Each row is a point on a tangle of strands that fork, close into loops and nearly touch. The rows are in no order.
(in the rows, 128 means zero)
Two points are linked if the straight distance between their rows is under 130. Some points are linked to none.
K125: [224 108  78 128  83 132 112  85  90 164 157 101  97  90 122 109  87 100
  94 162 141 177 122 111 102 102  73]
K722: [109 171 122 133 113 172 163 138 144 121 131 146 116 135 136 131 118 165
 176 112 126 198 139 134  89 180 142]
K984: [130 110 136 123 119 142  94 157 138 151 100 113 132  96  77 154 136 133
 116 134 171 105 167 132  78  83  89]
K71: [ 86 160 160 131 142 154 115 140  91 120 122 138 102 154 114 147  88 127
 128 117 129 125 138 148 127 171  89]
K386: [119 100 119 146 132 164 106 103 166 155 126  95 149 112 123 152 155 146
 132 186 148 170 161 125 122  99 129]
K873: [182 162 135 154 131 146 106 142  99 156 116 127  78 128  98 115 104  88
 121 135  97 156  76 154 105 121  77]
K189: [ 80 125 150 118 120 100 120 155 150 109 100 166 162 145 116 118 144 157
 156 139 137 105 126 108 172 128 169]
K891: [ 67  88 109  88 116 105 150 102 171 133  99 133 170 109 165 139 143 156
 112  93 180 124 188  85 106 123 146]
K255: [141 163  92 118 111  92 141 163 119  97 124 136  76 133  61  95 121 160
 138 186 109 105 115 122 127 155 107]
K678: [153 115 124 152 121 104  95 123 152 106 154 132 126 152 106 135 161 181
 158 167 185 149 142 149 145  73  92]
K665: [174 105 120 157  85 128  96 149  89 110 154 131 151  93  80 105 122 138
 137 176 159 135  90 140  88 112 116]
K357: [170 174 138 138 139 139 103 139  86 118 122 160  71 129 105  67  98 103
 122 191  74 136  75 152 149 151  90]
K365: [100  92 115 122 138 102 135 146 137  88  92 109 112 161  57 169 144 152
 136 139 118  95 131 129 112 102 107]
K521: [216  97 111 129 127 164  77 122 113 208 142  77 120  70  56 148 132  79
  95 175 110 130 163 126  78  87 122]
K280: [ 51 104 175 121 146  78 154  95 136  80 109 149 165 158 192 124 148 155
 161  54 130 143  91 104 170 142 165]
K682: [139  65 151 117 114 193 105  89 135 194 158  66 114  85 137 145 153 101
 109  44 124 172 158 155 124 103 109]
K264: [232 155  83 144 105  76 118 143 129 153 118 121  95  81  73 116 130 134
 106 162 159 134 166 104  74  65  94]
K788: [103 139 112  85 136  66 154 166 116  98 106 145 117 173  47 158 142 135
 152 196  82  81 137 124 154 146 163]
K735: [120 168  93  83 108  90 158 158 118 112 120 144 103 120  75 133  93 145
 137 141  89 106 146 101  91 184 106]
K520: [230 143  89 144  92  97 132 119  72 121 157 119  74 127 105  92  96 110
  96 156 133 145 112 113 117 110  91]
K921: [131 179 147 132 149 175 134 148  87 121  96 141  80 129 131  95  97 117
 121 166  52 153  77 150 175 199 120]
K269: [124  54 131  99 114 177 125  95 134 177 144  70 145  90 149 165 134 114
  76  75 158 111 188 121 113 103 109]
K935: [ 45 150 176 132 139 121 145 124 118  56 140 174 109 156 173 102 119 151
 139  75 132 105 132 141 133 189 163]
K606: [189 116 105 104  93 152 156 134 144 180 159  84 124  86 119 121 133 112
 121 100 123 133 142 121  93 119  91]
K675: [161  98  96  95 114 169 144 117 138 201 155  55 129  64 122 167 127 109
  89 105 159 135 187 134  70 117  95]
K238: [136 162 100  86 100  99 127 106 125 149 113 144 125 117 141 146  83 112
 110 113 124 131 131 101 126 122  81]
K6: [166 119 164 148 101 189  70 117 122 175 180 137 114  87 145  58 130 111
 136 137 130 158 126 150 141 128 103]
K68: [103 173 113 136 132 129 119 113 145 106 102 186 108 141 179 102  91 155
 120  98 113 186  87 103 153 159 152]
K671: [130 123 107 144 121 166 121  99 143 131 128 113 112 136 106 130 124 138
 128 169 104 190 133 111 135 123 126]
K622: [ 95 141 155 148 125 170 138 113 148 138 116 149 114 127 147 161 140 147
 140  47 151 197 199 124 103 116 149]
K824: [149 118 147 112 134 116 125 135  95 131 130 131 149 122 112 150 110  73
 116 129  59 104  83 123 152 111 113]
K531: [112 119 159 135 112 193 100 138 114 165 179 149 166  99 147 127 112  91
 104  91 137 143 163 138 119 145 179]
K975: [132 168  94 116 126  88 158 114 153  81 111 155  77 180 155 111 133 158
 154 138  92 130  92 145 136 147 117]
K200: [100 155 169 125 161 126 112 146 128 118 110 144 128 116 146  71 124 142
 145 143 113  92  47 151 188 162  95]
K657: [114 168 148 131 146 141 147 127 140 110 166 123 127 160 195 100 131 157
 168 117 127 157  95 138 192 176 127]
K435: [109 128 100 148 148 127 169 115 131 105 143 106 159 168 142 165 136 127
 128 184 123 105 110 147 141 141 194]
K738: [ 88  72 177 129 134 189 106  86 150 178 180  91 154  87 178 125 155 100
 134  38 143 171 165 166  88 143 135]
K228: [189 116  70 137 105 104 134 108 103  95 183 106  89 133  98 122 109 131
  78 173 105 104 139 108 106 108 110]
K216: [104 143 159 135 153 145 127  95 136 134 155 130 118 169 197 127 121 120
 131  93 125 148 134 113 178 137 124]
K815: [ 64 131 137 108 155  64 164 124 115  56  84 151 121 172 143 132 132 122
 146 112  87  67  85 159 154 153 149]
K82: [104 170 146 109 147  76 170 135 113  65 103 144 119 136 184 104 136 114
 152  90  81  84  78 168 176 184 135]
K404: [156 123 110 133 149 116 148 165 111 120 147 107 175 134 107 154 143 114
 126 194  97  73  84 151 128 133 172]
K522: [ 60 126 205 154 189 126 145 114 122  81  87 140 141 169 185 111 146 132
 164  74  93 169  88 115 186 154 181]
K733: [181  70 114 120 127 122  90 165 113 129 128  97 172 108  92 131 131 132
  83 179 129  76  96  94 148  82 144]
K925: [220 157  89 118 136  50 110 181 116 171 145 104 127  84  46 137 126 119
 119 163 171  86 149 111  56  99 102]
K743: [165 129 156 118 127 183 107 128 101 173 186 115 107 117 137  87 135  84
 135 147  81 113 106 157 161 168  83]
K707: [129 109 142 149 143 133 109  88 146 119 150 109 116 167 166 131 140 128
 117 107 135 125 126 123 153  85  87]
K431: [112 172 162 161 176 122 125 128 138 101 123 133 103 169 185  95 142 140
 144 142 136 106  57 168 180 166 104]
K163: [117 133 112 147 151 142 175 127 165 126 105 110  90 173 154 135 160 145
 133  93 122 113 184 121 115 131 139]
K672: [100 134 146 109 131 151 157 137 174 181  88 120 161 117 176 136 148 103
 159  68 125 165 146 107 129 140 134]
K250: [110 164 105 135 123  81 101 137 140 108 143 186 159 149 111 138 112 146
 143 178 158 120 129 140 143 118 171]
K820: [199 135 123 159  90 138  86 115 128 162 163 142 112  90 148  44 131 124
 134 143 168 148 122 135 100 109  74]
K610: [ 48 161 176 129 157 142 153 148  84  76 106 158 129 156 149 116 111 149
 148 109 126 116 132 133 187 209 179]
K715: [245  98  83 120 124 121  93  97 109 188 148  65 110  71  90 110 111  88
  95 179 127 123 125 118  78  88  81]
K973: [164 125  97 115 147 124 129 128 117 141 157  76 105 148 101 154 116  99
  88 171 108  63 154 106 130 128 127]
K513: [158 175  93 114 105  63 141 118 145 107 139 162  87 153 144 116 108 144
 128 122 131 105 124 131 134 113  91]
K465: [154 127 100 157  97 150 143 133 114 119 149 141 121  96 137 115 100 144
  82  88 139 178 107 111 127 110 152]
K13: [ 59 126 154 165 176 148 148 108 128  99  75 134 141 172 153 156 143 137
 163 105  90 170  80 142 144 151 175]
K698: [ 87  92 133 121 116 126 132  92 175 137 110 146 162 108 178 131 138 140
  85  58 157 154 156  87 128  80 163]
K794: [119 150  78  96 101  53 125 138 148 126 127 164 170 114 105 155 100 143
 115 154 182  93 130 133 103 104 156]
K949: [111 189  99 110 123 123 170 148 122 121 115 140 104 147 108 165 102 151
 165 142 104 152 156 119  94 192 144]
K403: [188 103 115 118 134 154  77 152 123 179 127  90 127  52  67 146 117 117
  86 165 170  89 179 116  50  84 114]
K337: [ 92 116 131 107 149 104 174 145 113  89 118 109 133 198  93 189 150 138
 160 130 142 102 154 147 138 134 105]
K669: [117 121 135 126 112  89 122 144 162 117 124 159 170 132 154 122 151 151
 130  79 144 148 121  94 159  84 150]
K54: [152 148 136 103 150 111 146 157 123 156  95 108 110 134 103 149 114  72
 121 112  61  82 100 119 107 125 108]
K630: [157 136 106 107  83  91 125  99 128 138 163 150 144 105 157 163 110 135
 108 106 173 167 157 113 118  79 100]
K927: [ 81 127  79  85 102  61 131 108 174 131  92 166 175 117 123 165 132 142
 132 137 175 109 188  99  78 116 156]
K883: [ 35 124 122 125 160  79 159 106 142  65  62 159 122 197 131 141 146 174
 187 119 142 140 135 138 140 152 172]
K536: [ 95 115 126 106 114 134 137 124 127 109 162 130 158 116 152 109 114 127
 115 138 124  84 120 124 116 168 141]
K775: [117  76 139 142 156 118 117  92 137 108 160  98 166 163 174 151 165 115
 117 130 115  91 100 131 161  90 139]
K157: [144 115 119 111 108 159 158 133 159 178 128  95 147 100 159 118 138 112
 120  92 114 140 125 103 144 120 128]
K501: [178 158 108 118 115  70 116 142 111 134 168 140 153 135  88 166 111 109
 157 183 134 117 126 144  99 116  99]
K542: [115 145 155 154 130 180 144 164 105 138 151 138 123 111 126 115 126  92
 115 110  85 110 151 144 142 165 180]
K748: [ 90  88 187 125 146 153 148 129 112 138 103 129 167 150 146 139 159  83
 135  71 115  99 150 101 166 121 174]
K812: [ 89  97 133 122 148 136 113 148 142 131  79 126 137 133  85 159 147 118
 117 144 132  74 162 110 100 118 139]
K104: [177 169 117 128  91 118 113 115 136 118 152 150  89 129 166  57 114 134
 130 137 132 137 113 125 141 143  74]
K197: [170  87  99 109 153  88 129 156 120 125 134  93 141 152  97 150 143 112
 100 193  90  49  97 107 141 105 142]
K762: [ 71 150 117 115 146  76 146 119 142  61  95 160  86 187 137 119 140 181
 164 120 125 108 101 164 163 158 137]
K577: [115 125 134 118 130  90 121 160 104  67 123 153 107 149  39 141 144 156
 151 174 111  96 103 153 133 134 119]
K281: [113 140  97 115  97  85 147 120 124  79 137 157 145 107 138  94  93 164
 129 126 127 140  41 131 146 151 111]
K212: [102 129 115 156 136 152 116  99 143 101 125 155 134 139 140  93 107 154
 123 159 115 182  86 114 174 139 157]
K604: [184  96 120 145 114 139  96 125 146 150 158 105 129 109 100 122 164 148
 133 193 168 159 161 115 134  73 100]
K739: [136 117 146 135 103 146 105 129 139 139 168 138 171  97 143 122 137 105
 105 117 146  98 163 137  92 117 143]
K367: [ 62 118 139 162 166 144 130 100 154 103  75 145 128 176 140 140 154 160
 163 130 133 181 150 118 148 131 177]
K260: [ 73 133 189 157 155 160 122 171  77  92 115 146 130 119 130  87 131 124
 113 110 102  91 114 133 175 168 166]
K8: [111  96 177 160 153 189  98 138 120 147 118 116 128 132 110 133 144  99
 136 112 105 142 101 163 119 120 117]
K570: [120 160 140 118 150 110 164 155 142 138  95 122 136 142 145 145 141  89
 151 114  90  75 125 153 125 150 131]
K311: [ 96 109  82 118  97 115 151  98 138  98 160 126 175 112 162 126 102 159
 111 135 152 137  89 110 123 148 136]
K625: [186 138  82 117  88  95 133 122 139 148 122 138 112  81 111 142 122 145
  88 110 163 157 180 103  79  65 105]
K105: [106  93 158 123 123 149 122 135 149 149 106 120 157  87 119 171 158 144
 130 103 191 136 207 133  82  84 126]
K47: [196 155 109 131 109 112  95 140 111 167 133 114 108  95 111  83 106 127
 141 186 192 117 114 133  95 120  44]
K838: [173 112 153 143 128 161  89 144  86 156 133 127 132 112  80 152 111  74
 110 124 102 143  96 150 116  92 103]
K363: [149 185 132 144 107 163 112 131 113 106 133 180  60 144 157  79  79 168
 128  93 120 207 116 111 150 152 132]
K107: [ 95 147 176 121 146 132 169 151 142 140  76 147 150 157 156 134 156  90
 166  86  90 116 147 111 138 146 162]
K923: [122 119 191 179 155 209  75 120 132 164 155 122 111 112 144  81 140 103
 130  96 124 163 104 169 139 139 125]
K52: [ 81  95 167 142 134 183 152 122 125 149 116 107 154 120 147 168 163 119
 137  61 172 148 209 134  96 121 169]
K95: [101  98 152 158 157 209 115 113 130 175 119  91 157 115 133 163 139 117
 135 145 159 167 144 147 133 127 135]
K2: [147  56 112 145 115 171 109 145 129 136 132  84 158  95 116 141 127 139
  69 124 155 117 125 103 126  84 161]
K444: [ 66 132  88 113 135  60 184 101 150 104  83 142 152 190 166 150 143 151
 184 131 167 113 133 138 162 154 195]

A piece is two or more points that can be reached from each other along the links. Count, over all rows, the pieces, the separate loops (a circle has one, a figure eight two, a Y none), the forks (points with three links) and the tips (points with one).
pieces: 5
loops: 1
forks: 13
tips: 21

Name the points in between on the shortest way along the links from the first point to the second, in order.
K606; K363: K157 K672 K107 K570 K54 K824 K838 K8 K95 K386 K671 K212 K68
K630; K672: K238 K513 K104 K820 K6 K923 K8 K838 K824 K54 K570 K107
K255; K228: K577 K365 K812 K984 K403 K521 K715 K125 K520
K280; K925: K522 K13 K367 K883 K762 K975 K513 K238 K630 K625 K264
